Points on a hilly landscape, in no order, each with its height.
A ball rolls from a point to the lowest of its 4 nearest points, and stops where none of them is lower. Distance is the straight distance between rows; heights are no part of it.
bogo: [119 117 130 118 123 135 141 141 141 136 118]  (h 7.21)
buba: [113 139  66 133 123 165 129 141 125 137 157]  (h 4.61)
Ruz: [141 163  82 120 150 155 113 120  99 123 146]  (h 8.08)
Pomud: [142 143 176  95 148 127 143 136 138 143 107]  (h 4.20)
kofod: [159 152 129 117 160 102  99  94  79 120 126]  (h 5.74)
konug: [170 151  99 124 151 112  92  92  86 113 149]  (h 6.90)
falok: [115 123  74 117 131 128 127 131 114 133 151]  (h 5.72)
megop: [179 156 199 136 171 122  94 112 106 124 116]  (h 6.52)
nef: [188 149 247 144 146 122 123 117 134 126  94]  (h 6.65)
vuk: [121 126 193 105 106 124 171 154 190 137  76]  (h 4.67)
gote: [175 169 144 134 167 140  90 113  83 113 139]  (h 6.62)
bepu: [175 173 131 113 163 152 111 134 114 132 128]  (h 8.07)
Diz: [ 81  76 108 147 103 137 142 156 146 139 139]  (h 2.28)
gadut: [ 91 113  47 156  99 136 133 123 126 122 169]  (h 6.25)
vage: [126 122 100 106 137  85 110  95  90 126 129]  (h 5.30)
feva: [104 108  90 130 119 151 132 148 133 141 140]  (h 4.31)
bem: [125 120 199  97 134  92 134 124 129 142  85]  (h 4.24)
Lokin: [152 176  70 138 125  99 104  58  64  80 161]  (h 8.64)
Digum: [ 63  36 111 201  86 147 131 156 146 114 156]  (h 5.26)
furo: [156 168  97 127 146 160 113 147 119 140 145]  (h 8.69)
Rami: [149 151 134 108 155 139 116 127 117 134 134]  (h 6.11)
dar: [ 72  76 151 148  81 157 156 177 191 143 105]  (h 2.45)
Raguv: [ 94  93 134 102 121 100 139 139 143 132 109]  (h 5.85)
sir: [179 148 215 121 154 118 120 120 129 131 109]  (h 6.59)
tupog: [162 156 151 104 140 157 130 145 138 143 117]  (h 6.96)
faf: [145 166  91 125 147 135 107 115  93 125 142]  (h 7.02)
nela: [140 134 165 109 125 144 158 151 164 141 109]  (h 1.23)
zug: [ 90 103  36 186  98 155 137 116 124 114 176]  (h 5.76)
tope: [121 142  72 119 136  99 123  85  94 108 148]  (h 1.06)
nobot: [170 145 170 126 162 100  89  99  93 122 130]  (h 6.30)
nar: [194 182 161 165 172 143  53  96  68  85 143]  (h 7.70)
maro: [ 90 108  47 161 104 121 134 101 129 113 160]  (h 6.87)
tak: [129 161  25 153  91 114 136  75 102  89 161]  (h 6.77)
Rovo: [132 128 179 103 126 117 145 150 159 143  92]  (h 3.79)
por: [156 142 209 109 126 121 155 136 162 137  78]  (h 4.11)
bomov: [129 133 160 103 123 128 155 156 160 143 106]  (h 3.24)
Zonek: [140 142 122 114 149 122 111 113  97 128 126]  (h 4.38)
Bur: [116 124  81 111 124 117 123 117 112 130 145]  (h 2.08)
belo: [105 117 186 120  83 146 186 181 204 134  79]  (h 6.09)
faka: [150 165 101 128 145  99  96  74  61 106 148]  (h 7.92)
Biru: [ 98 110 144 104 124 130 152 158 153 142 111]  (h 5.25)
Bolo: [ 73  79 141 118 107 127 150 157 165 142 108]  (h 6.63)
Nesu: [106 109 177 114 105 121 156 173 178 141  92]  (h 3.36)
dit: [169 144 225 104 112 100 165 132 172 136  75]  (h 4.19)
Samok: [161 150 167 104 136 132 136 136 141 146 114]  (h 4.66)
leni: [104 115 154 136 107 153 164 175 185 141 109]  (h 1.26)
tivib: [ 97  93 121 130 110 165 145 173 172 146 124]  (h 2.38)
Vivar: [ 97 100 110 128 115 155 139 150 162 146 128]  (h 1.79)
tolil: [140 146 100 122 137 159 133 153 143 144 138]  (h 6.64)
mot: [ 88  85  63 155  99 121 135 113 131 121 156]  (h 7.41)
sekes: [ 89  85  57 179  92 142 138 112 139 117 175]  (h 5.64)
nik: [170 184 104 139 149 116  76  86  58  76 153]  (h 8.79)
Pazit: [ 50  44 122 173  72 133 143 150 150 127 143]  (h 4.71)
Lagir: [ 98 106 109 112 124 110 140 140 133 141 119]  (h 6.71)
Kapom: [115 120  93 136 120 171 134 159 154 141 140]  (h 3.70)
bok: [ 74  66  71 187  85 137 134 133 140 126 166]  (h 5.46)
Lofem: [196 169 200 143 184 128  92 112 104 111 124]  (h 6.58)
zevuf: [128 123 149 106 146  99 129 120 116 137 126]  (h 2.01)
Depi: [103 102 135 105 127  87 135 122 124 149 114]  (h 4.09)
soner: [130 119 134 110 143  77 119  88 101 126 115]  (h 3.60)
gedo: [167 162 150 128 169 120  92 106  87 112 130]  (h 6.23)

Where does a ball stop that starts at each point below?
Biru => nela
por => nela
nik => zevuf
Lagir => zevuf
sir => nela
maro => Vivar
Pazit => Vivar
faf => zevuf
bepu => zevuf
falok => tope
